Each row is a point on a tangle of strands that fork, close into loops and nearly touch. The rows are in no order.
Points whose rows are less than 84.4 apart are linked; no others are. Some points are linked to none.
pim: -21	-17	-2	-34	24	14	-11	0	-40	24	29	-32	11	7	10	11	4	7	-25	-10	23	-18	-12	7	-20	-12	-26	-7	-23	18	-17	14	0	-1	35	18	-6	-4	44	11	35	22	-30	-32	34	-14	40	10	-12	7	3	64	1	36	-24	8	0
vegur: 2	-18	0	2	-5	1	19	-9	-14	-15	-8	3	26	-35	-14	31	42	2	7	-25	4	-3	-15	37	-6	-3	-3	-7	35	-4	4	3	-1	-6	-3	9	-11	-9	-14	21	-6	7	0	1	-59	17	-12	-19	20	15	33	-19	49	-18	-37	-64	11
lefo: 6	-11	18	-7	-23	8	2	5	-16	4	-13	-19	15	-20	-7	36	35	23	-16	-11	25	5	-22	35	-5	-14	-19	30	33	48	-19	0	-17	-28	2	1	-19	-16	24	27	-3	13	15	-2	-27	9	19	-18	-19	-14	-7	10	14	-13	-62	-34	20
kez: -10	24	-9	7	-5	28	-10	12	-15	42	6	1	-2	-15	12	-36	-21	-22	-3	21	22	-21	-1	-30	-4	14	2	-42	-46	3	21	2	16	-11	-53	1	-12	7	-17	-24	0	-24	5	21	24	-61	-12	-3	22	-15	-40	-20	11	1	47	32	-26
Fazi: 36	9	-11	21	-18	-10	-8	-24	3	-36	8	8	-2	14	-29	-14	-21	17	30	7	14	22	17	-11	31	3	5	5	18	-8	5	-5	3	17	-9	-16	34	-21	1	33	-12	-1	-6	2	7	39	2	10	-11	18	-14	-18	-29	-29	20	21	-9
kireg: -7	21	-3	-20	-2	19	1	-17	11	27	27	-15	17	-20	22	-39	6	8	-3	21	8	11	2	11	-16	-12	-1	-5	-5	1	5	-8	-7	3	-2	21	5	-12	-13	12	-6	-3	-6	1	-4	-51	-19	-20	16	-4	-2	-5	-4	22	-16	6	10
viv: -10	-18	2	3	3	-4	22	25	-17	-24	-18	16	-1	-12	-17	35	35	-6	1	-23	6	-26	-21	21	13	14	-17	25	23	15	-15	2	3	-22	1	1	-30	8	6	26	17	17	15	21	-31	34	0	-4	-12	-11	32	-22	30	-30	-37	-57	19
bunoz: -5	4	2	-10	4	-8	-2	-7	14	-7	18	8	-14	16	-2	-19	-11	0	11	-4	-7	17	14	6	-1	-1	14	4	-21	-1	10	5	3	20	8	1	8	-1	-19	3	9	-1	-8	-11	10	3	-6	2	10	16	4	-7	-11	4	20	10	0
zibam: -1	9	6	10	-5	-6	-11	-10	16	-7	-6	26	-16	14	26	-30	-19	-21	4	-2	-15	-7	15	-25	-2	10	11	-1	-21	-23	19	-12	10	-4	-14	-9	-12	10	-21	-51	0	-26	13	-3	15	-18	-19	-9	14	6	-19	-13	-11	2	33	33	-9
Seme: -6	10	10	15	-28	5	-14	4	26	9	-26	-17	22	-11	-1	28	24	21	-16	11	0	36	-4	-8	13	-15	17	-12	32	11	-11	4	-22	-14	-7	2	10	-22	16	-10	-37	14	25	15	-42	-11	-13	-17	3	-14	-10	-4	-8	0	-38	-15	21
sas: -1	35	-6	5	-26	17	4	1	10	49	-9	-18	23	-23	14	-25	5	1	-13	48	8	10	1	-16	-4	-23	9	-18	11	-8	-4	-18	-17	-6	-15	9	7	5	1	-24	-37	8	8	43	-12	-44	-28	-25	12	-14	-19	-1	-10	28	-12	13	8
kor: 10	-26	-7	-8	4	-18	20	3	-20	-14	13	-9	3	-18	-30	26	24	5	0	-3	2	0	-14	22	-7	9	1	26	33	6	-9	-4	12	1	10	-15	-8	-1	9	29	8	16	-10	2	-18	50	21	12	0	10	3	-12	30	-18	-30	-45	7
senu: 20	2	-18	25	-9	-15	2	-24	10	-45	19	32	-21	10	20	-23	-5	-15	-3	-16	-7	-19	17	-19	2	6	-17	14	-16	-39	24	-7	26	-20	-11	-8	7	-11	-38	-4	-8	-26	8	-11	11	-13	-25	-3	7	14	-5	-35	-8	-15	36	1	-9
sefas: -19	21	8	6	1	15	3	5	17	46	-7	-7	1	3	24	-26	-8	-31	-15	12	-14	-4	-9	-23	-15	1	16	-21	-25	-5	8	-26	1	-12	-28	4	-17	12	-23	-55	-8	-12	16	18	11	-40	-18	-6	25	-8	-29	-3	12	9	18	23	-12
rul: -25	-13	21	-7	25	3	21	-2	18	9	8	-7	8	0	40	4	31	-22	-12	-22	-29	-12	-16	16	-15	0	-22	4	-7	-15	-2	-12	17	-29	-14	19	-31	0	-49	-4	13	-4	13	-26	-11	-44	-41	-28	9	8	25	-29	25	-16	-16	-27	7
Notim: -8	19	14	3	-1	6	-13	9	18	30	-36	2	-1	23	14	-12	-10	-24	-1	13	-25	11	1	-28	-4	9	33	-21	-8	4	8	-14	-15	3	-12	-8	-13	22	-2	-56	-5	-7	8	14	7	-8	0	3	14	-7	-16	8	-16	10	26	31	-10
Zim: -3	-29	27	-12	14	-23	4	19	2	-1	-7	-8	-13	29	7	34	10	-19	1	-15	-13	-20	-3	17	13	6	-11	41	4	38	-10	3	1	-12	12	-16	-24	9	23	0	35	21	1	-3	27	35	14	8	-22	-16	3	17	-12	-1	-5	-4	-2
Bokof: 9	-2	3	-22	3	-2	-7	5	5	9	8	-32	1	8	-3	14	5	19	-22	22	2	13	-6	10	-3	-10	-6	15	15	23	-15	3	-8	-2	13	-4	-8	-13	27	20	5	16	-6	-3	12	-2	32	2	-12	0	-2	22	-11	17	-35	-3	6
tisos: -10	25	3	17	-5	17	6	3	16	55	-29	-13	11	6	13	-16	0	-43	-19	13	-18	-1	-11	-36	-12	-5	19	-30	1	-8	7	-40	-19	-24	-27	2	-13	15	-20	-67	-23	1	22	29	6	-32	-22	-4	20	-16	-28	8	7	2	11	17	-6
rubid: 7	-13	17	2	23	-25	-18	22	23	-19	-24	15	-21	36	0	18	-22	-9	14	-8	-30	1	-6	-11	9	18	8	13	-7	-7	-2	5	-11	0	1	-19	-9	17	8	-22	12	-6	6	-18	18	32	13	9	-13	-2	12	10	-16	2	18	19	-19
tep: -6	20	5	-8	7	15	-18	22	5	38	-30	-7	-3	13	1	-11	-25	-4	0	30	-5	11	3	-19	5	3	21	-21	-19	15	-4	13	-10	15	-4	-8	-4	18	28	-25	0	-7	-11	8	15	-4	24	7	0	-14	-14	32	-24	30	28	36	-21
veke: 7	-8	-20	9	-7	-15	24	-14	-12	-32	14	12	12	-30	-23	5	24	6	11	-19	5	-19	9	18	-7	16	0	-2	35	-38	12	-2	17	13	12	0	11	-7	-24	15	-20	-2	-1	18	-54	36	-10	12	28	20	19	-37	47	-32	-11	-49	18
gub: -5	37	-4	2	-13	19	11	12	2	64	-6	-22	25	-22	16	-30	-10	-20	-11	46	1	-4	-13	-20	-17	-23	9	-25	-9	-3	-3	-23	-11	-10	-28	8	6	16	-6	-30	-26	6	6	39	1	-51	-27	-19	20	-24	-26	6	2	19	1	11	-10
rili: 25	17	-7	13	-23	1	-15	-18	4	-19	5	7	-2	6	-22	-18	-22	25	11	29	16	26	19	-11	27	-3	4	2	18	6	-2	2	-2	13	-9	-13	32	-17	18	31	-12	-1	-10	15	11	17	17	8	-20	8	-16	-4	-40	-6	5	36	2
biz: 14	-17	14	-4	-23	12	6	1	-35	-1	-11	-14	23	-43	-16	36	41	23	-11	-21	30	4	-30	42	-4	-7	-18	20	38	42	-7	4	-10	-23	-1	-2	-19	-16	26	36	-4	9	9	-7	-44	23	25	-17	-15	-5	-1	7	40	-15	-62	-43	16
biv: -9	-18	6	4	-2	-4	16	9	-14	-24	-16	14	11	-23	-14	39	37	-4	1	-20	6	-13	-16	25	7	6	-10	5	30	10	-6	7	-3	-9	-4	1	-18	-6	-7	26	2	14	12	12	-48	22	-8	-14	6	0	35	-18	38	-25	-38	-67	14
Labed: 5	-20	-27	16	18	-20	20	17	-10	-36	3	20	-12	10	-19	11	-1	1	15	-4	-22	-22	-2	14	-8	22	-8	20	8	-35	-11	-4	11	15	18	-7	2	17	-21	20	2	4	-8	0	8	61	6	32	-10	10	26	-13	23	-27	10	-34	-7
dab: 3	19	-2	6	-33	-4	-12	-15	30	-5	-2	6	4	0	4	-21	1	6	-5	15	-3	24	19	-14	14	2	21	-6	17	-7	6	-7	-5	2	-5	-3	17	-8	-2	-9	-23	-1	9	24	-10	-15	-19	-9	17	6	-17	-18	-21	6	-4	14	10
nas: 4	-21	-30	17	22	-16	28	-4	-12	-32	13	26	-15	9	3	-13	-6	-9	19	-26	-19	-28	15	25	-24	11	-16	9	-23	-39	6	-2	21	21	24	7	9	15	-49	7	4	-4	-11	-14	8	23	-14	26	-7	9	34	-21	21	-29	31	-22	-8
liv: 2	11	14	21	-29	0	-15	1	21	-7	-28	-13	33	-26	-8	28	23	29	-12	-1	9	35	2	1	17	-10	14	-20	29	3	-2	16	-14	-14	-6	-8	25	-34	11	0	-44	9	26	10	-53	-8	-20	-14	18	-10	-11	-3	8	-2	-55	-27	26
gapeg: -3	-11	-3	17	-3	-11	8	7	23	-44	-34	23	-12	10	7	24	23	-19	-9	-4	-30	-24	-3	-2	2	18	-7	2	18	-25	4	-13	15	-5	6	1	3	8	-16	-5	-12	7	21	0	-24	9	-25	2	-1	1	36	-28	9	-22	-10	-42	17
dubos: 0	28	1	6	-1	18	-27	12	0	27	-40	7	1	14	-7	-32	-39	-11	17	22	1	11	14	-25	9	11	24	-27	-18	8	6	14	-15	11	-13	-9	0	29	21	-36	-2	-20	-10	18	14	5	14	4	3	-13	-21	20	-29	18	42	49	-27
mup: 7	9	2	12	-29	-28	-19	-2	35	-24	-37	19	-3	17	3	2	-9	4	-4	0	-22	18	3	-38	19	19	28	-2	30	-24	4	-14	-10	-7	-2	-18	11	11	5	-29	-16	-8	26	6	-9	16	-9	-1	8	2	-4	-11	-24	-11	4	18	6
ran: 0	-31	-33	12	30	-13	36	12	-22	-20	16	27	-12	5	-7	0	-1	-1	20	-17	-22	-17	6	26	-21	14	-7	9	-15	-35	-5	-2	14	25	30	4	2	21	-38	20	11	7	-19	-6	9	46	5	38	-8	7	37	-10	36	-25	25	-29	-15
fef: -1	-7	-1	-1	25	-1	-11	-9	-5	-13	19	13	-18	19	-19	-2	-36	6	33	-33	15	5	17	3	12	-10	4	1	-46	-2	-3	27	1	26	7	8	10	0	1	0	16	-16	-17	-30	21	23	3	5	-7	11	5	12	-9	3	45	23	-18
Keza: -25	1	-8	-33	24	22	-4	5	-55	18	40	-15	8	-10	6	-4	-12	21	-20	-8	35	-21	-10	-5	-8	-6	-32	-17	-26	2	-13	24	-7	9	36	28	11	2	46	17	35	4	-29	-26	30	-21	37	11	-13	14	1	63	-6	43	-7	24	1
nesok: -3	11	-1	-5	14	36	-19	-23	-23	1	21	13	-4	-10	6	-27	-15	4	19	17	21	0	20	-6	13	-12	-5	-35	-37	14	11	20	7	28	-9	18	27	-6	9	12	8	-9	-28	-6	25	-15	7	3	-13	-7	-6	11	-30	22	42	29	-10
leb: 1	28	-2	6	-33	9	-4	-4	10	25	-5	-12	26	-24	11	-20	10	16	-13	41	9	21	7	-8	1	-22	7	-18	20	-6	-8	-6	-14	-1	-6	10	15	-10	8	-9	-43	7	11	34	-27	-41	-22	-22	8	-12	-13	-4	-13	26	-29	6	20
nirer: -11	16	3	-2	10	21	-30	-4	-7	13	-16	14	-4	1	-3	-27	-37	-6	31	8	13	3	18	-14	13	5	15	-26	-42	9	5	32	-1	20	-16	7	1	11	20	-27	-3	-21	-13	2	18	-1	5	2	0	-9	-18	16	-31	20	52	43	-23
dep: 2	1	-7	11	6	4	-23	-14	-2	-13	33	20	-18	-1	22	-28	-5	-17	-3	-5	12	-3	14	-24	5	-4	-10	-14	-40	-15	23	2	28	-15	-37	-6	-6	-18	-43	-11	9	-33	5	-8	28	-39	-14	-8	12	10	-22	-36	-7	-2	50	25	-22
zene: -15	31	-4	2	-3	27	7	20	-11	61	7	-14	7	-23	11	-40	-25	-24	-10	30	19	-27	-11	-23	-16	7	-1	-39	-44	6	17	-7	10	-7	-46	6	-6	19	-10	-19	-4	-13	6	24	18	-68	-17	-6	22	-26	-38	-10	24	7	30	22	-22
gime: 6	12	-2	17	-38	-15	-4	-24	25	-26	-6	2	10	-12	-9	-4	8	17	-11	-1	7	24	19	-4	16	5	18	-6	26	-15	7	3	3	-1	1	-5	27	-19	0	2	-30	0	21	18	-35	-5	-27	-4	24	8	-15	-27	-7	-3	-23	-12	28
mape: 1	-9	-5	14	9	-20	8	-3	20	-37	-7	31	-30	14	26	-13	-8	-26	2	-10	-32	-31	12	3	-19	14	-16	12	-29	-40	16	-11	32	-1	10	0	3	12	-35	-26	-1	-19	9	-26	9	-16	-24	6	-1	6	17	-24	5	-11	20	-2	0
Kif: 3	-17	-10	-15	-2	-1	28	-22	-18	-2	14	-8	21	-43	-8	5	32	0	12	-25	6	7	-12	42	-24	-2	2	3	40	-16	13	-3	3	0	12	11	-10	-3	-25	27	-2	3	-24	-10	-50	7	-4	-7	28	24	32	-25	50	-25	-26	-49	9
gez: -11	-14	12	-10	11	-11	10	6	13	-15	2	0	-5	17	0	16	19	-14	-3	-7	-22	13	-8	18	-4	-1	4	10	10	1	-1	-4	3	4	7	6	-11	3	-20	10	10	12	-1	-9	-13	3	-11	-7	10	10	23	-14	9	-6	-13	-30	10
rese: 16	12	-2	21	-20	-16	-13	-22	16	-31	-4	29	-17	15	20	-29	-15	-19	1	-7	-14	-6	19	-27	5	9	4	14	-6	-32	23	-14	14	-14	-10	-10	3	1	-21	-34	-10	-24	14	2	9	-11	-24	-9	9	10	-15	-25	-18	-4	32	24	-10
Zedaz: 7	14	-5	17	-37	-15	-11	-20	30	-21	-13	19	-3	8	14	-21	-8	-8	-6	0	-10	11	21	-31	16	11	16	4	15	-25	15	-13	1	-10	-8	-9	10	1	-7	-33	-18	-13	20	15	-3	-10	-26	-10	18	8	-22	-21	-22	-3	9	20	7
Mifur: -9	37	2	-2	0	28	18	25	-9	72	0	-29	23	-29	14	-36	-19	-25	-11	41	6	-23	-26	-21	-27	-13	-4	-34	-29	4	7	-19	-3	-10	-37	8	8	26	-9	-22	-14	-5	3	27	9	-66	-27	-20	18	-26	-30	8	21	14	12	10	-18
Pago: -18	-37	-14	-11	32	-20	29	1	-29	0	36	13	-12	13	-16	11	-11	4	24	-45	8	-4	2	19	-20	-10	0	-1	-40	-8	0	15	12	27	24	11	6	13	-20	13	34	7	-38	-39	15	19	2	25	-2	18	33	10	31	-6	28	-6	-13
Vutav: 7	31	-1	-5	-23	11	-1	-6	-5	12	5	-4	17	-23	8	-29	4	29	-9	50	16	17	7	-3	4	-18	-8	-13	22	-3	-5	-4	-17	13	-1	12	18	-9	7	16	-31	6	2	32	-22	-42	-9	-18	0	-2	-2	-1	-25	30	-26	14	18
gafo: -5	18	18	7	0	14	-1	21	12	54	-43	-12	7	26	10	3	4	-26	-7	14	-23	18	-14	-31	-3	-2	27	-28	8	17	3	-27	-31	-5	-12	-3	-18	20	-1	-50	-8	9	14	26	0	-8	8	3	4	-21	-13	15	-16	10	25	24	-7
bot: -28	1	-8	-29	18	37	0	-13	-46	16	41	-5	10	-24	9	-22	-15	20	3	-10	37	-15	-1	-4	-15	-3	-14	-39	-40	13	6	27	2	29	17	43	23	-8	15	24	31	-2	-30	-33	19	-41	14	8	-13	1	9	31	-10	27	28	23	1
gino: 5	-19	13	-23	8	-3	-13	3	-5	16	-2	-35	5	17	12	21	7	8	-14	7	5	-11	0	13	-5	-14	-11	27	8	45	-13	0	4	-5	25	-7	-8	-8	40	5	22	25	-11	-7	33	12	39	6	-26	-8	-14	47	-18	20	-25	2	3
zesub: 5	5	16	-5	-7	6	-10	24	19	34	-28	-28	10	8	10	26	6	16	-23	26	-2	9	-8	-16	5	-8	5	15	33	36	-22	-9	-23	-21	-1	-14	-12	-8	40	-10	-5	15	17	28	3	2	27	-5	-22	-34	-25	20	-32	17	-12	16	4
zan: -8	-34	14	-8	18	-23	17	24	-12	-11	-1	3	-13	18	-8	32	19	-23	5	-20	-13	-23	-11	24	11	9	-19	41	3	27	-13	-2	8	-12	14	-11	-26	14	13	14	36	25	-2	0	23	37	8	10	-24	-16	15	0	1	-13	-13	-28	1
fuger: 0	-10	9	12	14	-17	-5	-1	16	-22	-17	34	-29	17	34	-18	-19	-27	9	-6	-27	-23	10	-12	-19	11	-6	2	-36	-35	22	-7	22	0	-4	-7	-10	17	-24	-50	-3	-30	11	-28	12	-19	-19	-2	-1	2	7	-16	-4	-6	33	25	-9
rupe: -18	-17	13	-16	27	-4	29	-9	1	1	10	-3	19	-11	29	8	33	-20	1	-30	-21	-10	-19	37	-22	-2	-15	5	7	-10	2	-10	13	-21	-5	18	-25	3	-47	17	24	2	-6	-25	-18	-30	-39	-20	12	18	38	-27	32	-22	-21	-48	10
tiv: 8	15	7	23	-34	-11	-7	-14	17	-29	-18	-2	27	-31	-13	18	10	25	-8	-11	21	24	12	1	21	4	20	-22	29	-11	14	15	4	-6	-1	-15	37	-34	9	6	-40	-2	26	12	-55	7	-27	-2	29	6	-16	-10	19	-10	-49	-30	32
Gimog: 12	-8	11	-4	14	-23	-15	9	20	-13	-7	-8	-16	26	-9	17	-23	8	8	-3	-15	5	3	-2	14	5	12	23	0	6	-8	10	-5	2	3	-25	-2	5	22	-7	16	-2	-5	-12	28	40	21	7	-12	1	-8	20	-18	6	5	19	-16
zote: 11	16	-7	-26	9	16	2	-7	-33	12	32	-16	5	-8	-2	-24	-5	28	-12	26	24	8	3	0	-5	-10	-22	-3	6	7	-1	7	-18	17	25	16	12	-8	20	43	11	10	-16	0	12	-27	29	10	-7	12	9	31	-15	30	-29	14	7
det: 24	-3	-5	8	17	-9	-15	-7	-2	-20	9	2	-13	24	-26	-4	-44	12	38	-25	11	3	12	-5	27	-4	3	21	-26	-9	-5	19	-4	14	3	-3	15	-2	19	10	11	-16	-18	-17	27	45	17	5	-18	5	-9	23	-18	0	28	31	-27
zaf: 17	-8	-12	-10	9	11	-2	-14	-20	-1	36	-10	-11	6	-27	0	-24	22	5	-13	19	2	13	8	7	-16	-8	13	-17	11	-4	17	7	17	26	2	21	-7	29	21	21	0	-31	-20	36	23	29	21	-22	11	-8	37	1	12	3	26	-13
zeko: 4	-13	9	11	14	-22	-8	18	20	-34	-39	29	-28	39	14	8	-17	-21	18	-3	-43	-14	-4	-10	-5	20	-2	3	-16	-26	4	-7	4	7	8	-9	-3	26	-6	-27	1	-9	10	-30	10	17	-1	9	-18	-2	31	-4	-13	-9	19	14	-11
katil: 6	6	1	-9	-11	-7	-4	2	17	-5	2	-22	2	3	-17	15	8	20	-14	20	1	26	-2	7	3	-4	8	9	24	16	-16	0	-6	2	5	-6	1	-15	18	19	-11	14	4	3	-9	6	18	0	-1	3	-3	3	-8	6	-35	-8	17
Veval: -14	21	-4	6	1	15	-8	3	1	32	6	10	-11	-2	19	-37	-20	-26	-7	7	3	-12	4	-28	-7	13	10	-23	-38	-9	18	-7	13	-11	-37	-3	-20	5	-25	-44	-3	-29	17	13	21	-49	-14	-3	25	-4	-36	-21	11	3	38	38	-18
Zaze: 16	-15	3	0	-28	20	10	-5	-40	5	-15	-8	29	-58	-16	40	43	24	-6	-26	24	11	-38	51	-5	-8	-12	0	37	30	7	4	-19	-14	-9	3	-18	-23	13	39	-3	7	-5	-21	-58	17	22	-21	-3	9	21	8	54	-14	-56	-50	6
sul: -16	15	19	14	-2	23	9	14	9	68	-38	-12	14	13	11	0	13	-46	-8	4	-23	10	-17	-28	-11	-12	14	-25	10	18	4	-42	-35	-17	-19	9	-19	17	-14	-59	-13	14	22	31	-6	-20	-13	-2	2	-24	-17	13	-2	-2	23	12	-3
kof: 2	-10	2	-30	19	8	-13	-4	-29	17	19	-35	8	7	9	10	2	12	-21	3	11	-12	0	8	-13	-16	-20	10	-10	27	-12	8	3	1	30	6	-2	-4	40	10	26	21	-22	-13	34	1	42	10	-19	6	-8	59	-9	32	-25	8	3
vos: 10	1	-16	-16	5	20	0	-12	-30	4	43	-11	-9	0	-22	-13	-16	23	-6	2	19	8	8	7	-2	-9	-15	6	-10	9	3	9	-1	16	33	11	16	-10	23	39	22	11	-29	-18	26	0	33	19	-15	13	5	32	0	15	-10	22	-4
bofog: 0	-20	-30	20	10	-15	12	18	-5	-43	-17	19	-11	1	-17	25	10	-7	5	-1	-23	-31	-7	8	1	31	-9	11	19	-26	-17	-10	16	5	7	-14	1	12	-10	14	-6	9	8	11	-6	56	9	30	-13	3	31	-19	22	-33	-5	-40	2
ranin: 3	-18	-7	5	0	-26	12	11	1	-33	-4	5	-5	-4	-28	35	19	-3	-2	-2	-7	-10	-12	7	7	21	1	16	31	-7	-13	-4	7	3	5	-18	-3	2	1	22	-3	8	9	11	-17	48	4	12	3	4	16	-18	19	-25	-21	-46	12
pebel: 26	-6	-6	7	11	-1	-1	-15	-14	-12	24	-9	-13	17	-34	2	-32	21	24	-27	17	-4	13	5	20	-11	-5	22	-18	3	-7	19	6	17	15	-4	17	-4	29	18	17	-8	-25	-18	37	50	25	17	-26	8	-17	30	-2	2	13	26	-25
Kapig: -15	-15	15	3	9	-4	19	3	12	-23	-15	11	-2	6	13	21	34	-24	-5	-13	-29	-13	-10	13	-3	2	-11	7	12	-10	-2	-8	8	-8	4	14	-16	6	-25	2	1	11	16	-5	-26	-8	-32	-11	7	4	39	-24	14	-18	-18	-48	15
Tose: 16	20	-6	9	-32	-1	-15	-20	19	-11	-1	6	2	1	-9	-26	-7	17	1	30	8	25	22	-8	20	-1	13	-6	17	-1	3	-3	-4	13	-7	-7	25	-16	9	14	-19	3	-1	22	-4	-6	-5	-5	-1	6	-11	-14	-37	0	2	29	11
zazu: 0	-13	1	15	5	-20	-2	16	23	-42	-34	24	-23	28	6	21	1	-19	2	0	-39	-17	-8	-8	3	24	3	8	10	-23	0	-11	6	2	9	-10	0	19	-10	-8	-4	0	13	-12	2	22	-8	12	-11	-5	32	-12	-12	-15	2	-13	1
rine: -10	7	6	-9	8	8	-13	-16	10	8	21	7	-8	3	18	-31	-13	-9	15	-3	3	3	19	-1	-5	-4	14	-9	-41	8	15	7	10	13	-9	5	5	-5	-19	-14	11	-15	-7	-7	21	-20	-12	-3	12	7	-12	-9	-12	12	36	23	-4
gup: -5	-4	22	5	-21	11	-2	19	13	8	-18	-15	13	-10	-1	44	30	25	-14	-4	16	13	-16	13	10	-13	-11	24	32	48	-19	6	-23	-30	-2	-1	-18	-20	21	13	-12	14	29	8	-33	5	13	-22	-13	-24	-9	7	2	-4	-47	-22	24
Lel: -7	6	-3	-2	7	21	-21	-19	-6	11	29	11	-4	-11	24	-36	-10	-10	13	8	18	-6	19	-13	6	-3	-2	-27	-44	2	20	11	21	-8	-39	-1	2	-12	-24	-8	9	-21	-9	0	33	-39	-12	-7	10	-4	-27	-25	-13	9	48	29	-21
filev: 13	25	-1	-15	-4	12	-2	-2	-23	10	18	-8	9	-13	-1	-27	-8	31	-12	45	21	11	5	-5	5	-12	-16	-6	12	3	-3	3	-20	24	14	8	12	-7	15	35	-6	7	-6	22	-4	-29	15	1	-11	4	2	18	-28	33	-23	18	14
Sekab: 21	-16	1	-10	2	-23	0	-2	3	-16	13	-19	-8	12	-24	18	-11	14	6	-2	-6	-2	4	10	3	1	5	34	11	11	-10	5	7	7	14	-21	8	3	27	18	11	5	-13	-9	27	51	24	19	-10	10	-16	18	-3	-3	-14	0	-4
givis: -11	-26	8	-5	11	-15	23	25	-14	-16	-7	7	-10	6	-10	31	30	-19	0	-18	-9	-24	-17	24	9	9	-19	39	15	23	-19	-3	1	-18	7	-5	-30	10	5	28	27	23	5	12	-7	34	9	0	-20	-14	23	-14	13	-25	-26	-48	10
Tebo: -22	-4	-15	-26	17	31	-7	-5	-48	10	45	-2	-2	-12	-8	-11	-20	24	-5	-18	41	-12	-1	-3	-6	-8	-18	-28	-37	9	-12	29	4	20	27	33	19	-2	37	19	32	-5	-34	-37	29	-19	30	13	-20	8	10	48	-4	28	17	29	-4
dor: -13	0	1	-2	25	11	-26	-15	-9	-5	3	15	-15	6	-7	-14	-36	0	39	-21	20	4	20	-5	13	-6	13	-17	-51	6	1	33	1	25	-8	19	5	3	13	-21	9	-25	-12	-23	19	9	-2	2	-7	6	-3	16	-25	11	59	38	-20
sil: 10	5	9	-1	-14	-12	-16	12	30	5	-26	-18	2	15	-1	20	-6	17	-14	22	-9	20	-3	-19	16	6	21	8	33	13	-18	-1	-15	-12	-7	-29	0	-2	31	-11	-5	7	13	14	10	16	26	3	-12	-19	-19	8	-31	7	-11	26	2
dip: 5	0	13	3	-13	-26	-20	12	37	-16	-35	4	-4	21	1	24	-5	12	-7	6	-18	18	-10	-32	23	16	25	6	41	-5	-11	-11	-15	-14	-8	-31	-1	7	19	-19	-4	-2	28	11	-2	29	11	1	-5	-15	-10	-2	-28	-9	-2	23	3
Lusa: -2	6	13	8	-21	7	-13	17	22	16	-25	-20	14	-8	-2	40	24	25	-20	11	8	23	-14	-4	10	-13	6	5	38	32	-23	4	-25	-23	-3	-4	-6	-24	26	2	-25	15	27	16	-29	-4	11	-16	-13	-24	-11	6	-10	3	-38	-11	18
tal: 4	-9	-5	-14	6	-8	14	-9	-2	-7	32	-3	-9	8	-25	-3	-6	6	10	-8	0	16	7	20	-10	-2	3	15	-4	-1	8	2	1	21	22	5	9	-4	-13	26	12	6	-21	-16	4	15	7	10	7	15	11	-1	8	-9	3	-7	0
dakan: 3	6	-16	13	0	-10	-4	-12	12	-22	35	25	-23	3	17	-28	0	-16	-15	-14	6	-7	11	-23	1	4	-17	5	-23	-28	25	-4	30	-20	-22	-9	-8	-17	-51	-1	3	-33	13	-14	9	-38	-24	-10	15	10	-10	-40	1	-9	34	11	-13
Figo: -6	-25	-10	-4	34	-14	10	-3	-19	-8	27	13	-22	22	-25	17	-29	10	31	-47	14	-10	7	12	2	-14	2	6	-48	-7	-14	29	6	27	12	11	2	11	4	2	26	-11	-26	-38	24	35	9	16	-9	17	15	21	14	-3	35	15	-21
tudo: 9	-16	-11	-14	-1	-13	18	-6	-11	-9	27	-10	-6	-5	-31	6	8	9	4	-6	3	18	-4	21	-14	4	2	17	25	-2	1	-2	8	12	22	-3	0	-1	-7	37	0	10	-20	-9	-15	32	11	12	8	15	12	-11	28	-12	-16	-28	3
rifil: -4	-13	-1	-20	7	0	26	-28	-2	6	12	-14	25	-31	11	6	32	-5	4	-23	-1	5	-14	47	-22	-6	-1	6	25	-8	6	-7	-1	-14	-2	20	-18	-5	-35	25	7	1	-17	-28	-33	-20	-28	-22	27	21	31	-21	36	-16	-30	-45	15
Nenir: -2	11	6	-2	-10	16	-7	26	13	40	-21	-25	12	5	9	22	13	13	-23	30	-3	19	-16	-11	0	-20	1	4	25	33	-25	-4	-29	-14	-4	-3	-17	-12	25	-4	-20	22	14	23	-14	-16	17	-18	-17	-26	-8	17	-21	19	-21	4	10
Nevi: 0	-14	-12	7	11	-17	18	-4	9	-37	5	20	-16	9	9	-10	1	-17	3	-14	-25	-25	12	18	-18	12	-15	11	-11	-34	9	-9	23	8	19	4	6	11	-42	3	0	-6	0	-9	-1	7	-24	15	7	15	23	-25	12	-22	18	-26	4

A fork is a point with three links, a tip a point with one. Leave the first point through the second and follow the links. Name the first fork or tip that comes.
Labed; ran => rese
rul; rupe => Zim
gez; Kapig => Sekab
Mifur; zene => Notim
Sekab; Gimog => gez

A piece is all that can be reached along the links. How many separate loops has the piece of each point below (a circle has one, a figure eight two, a Y none), and how many tips (points with one link)?
dubos => loops 0, tips 3
ran => loops 2, tips 2
kof => loops 0, tips 2
rubid => loops 0, tips 2
rul => loops 0, tips 2

How many points has the smallest loop of links through each point below? Write 0 if it is on no loop.
Nevi => 19
Zedaz => 12
Kif => 0
filev => 0
Tose => 0

Name the points in between on the shortest way along the links from the first point to the second, in order.
Vutav; Notim => leb sas gub Mifur zene kez Veval sefas tisos sul gafo
kez; dor => zene Mifur gub sas leb Vutav filev zote vos zaf pebel det fef
rupe; givis => rifil Kif vegur biv viv
sil; bofog => dip mup Zedaz rese zibam fuger mape Nevi nas ran Labed
mup; tal => Zedaz rese senu dakan dep Lel rine bunoz
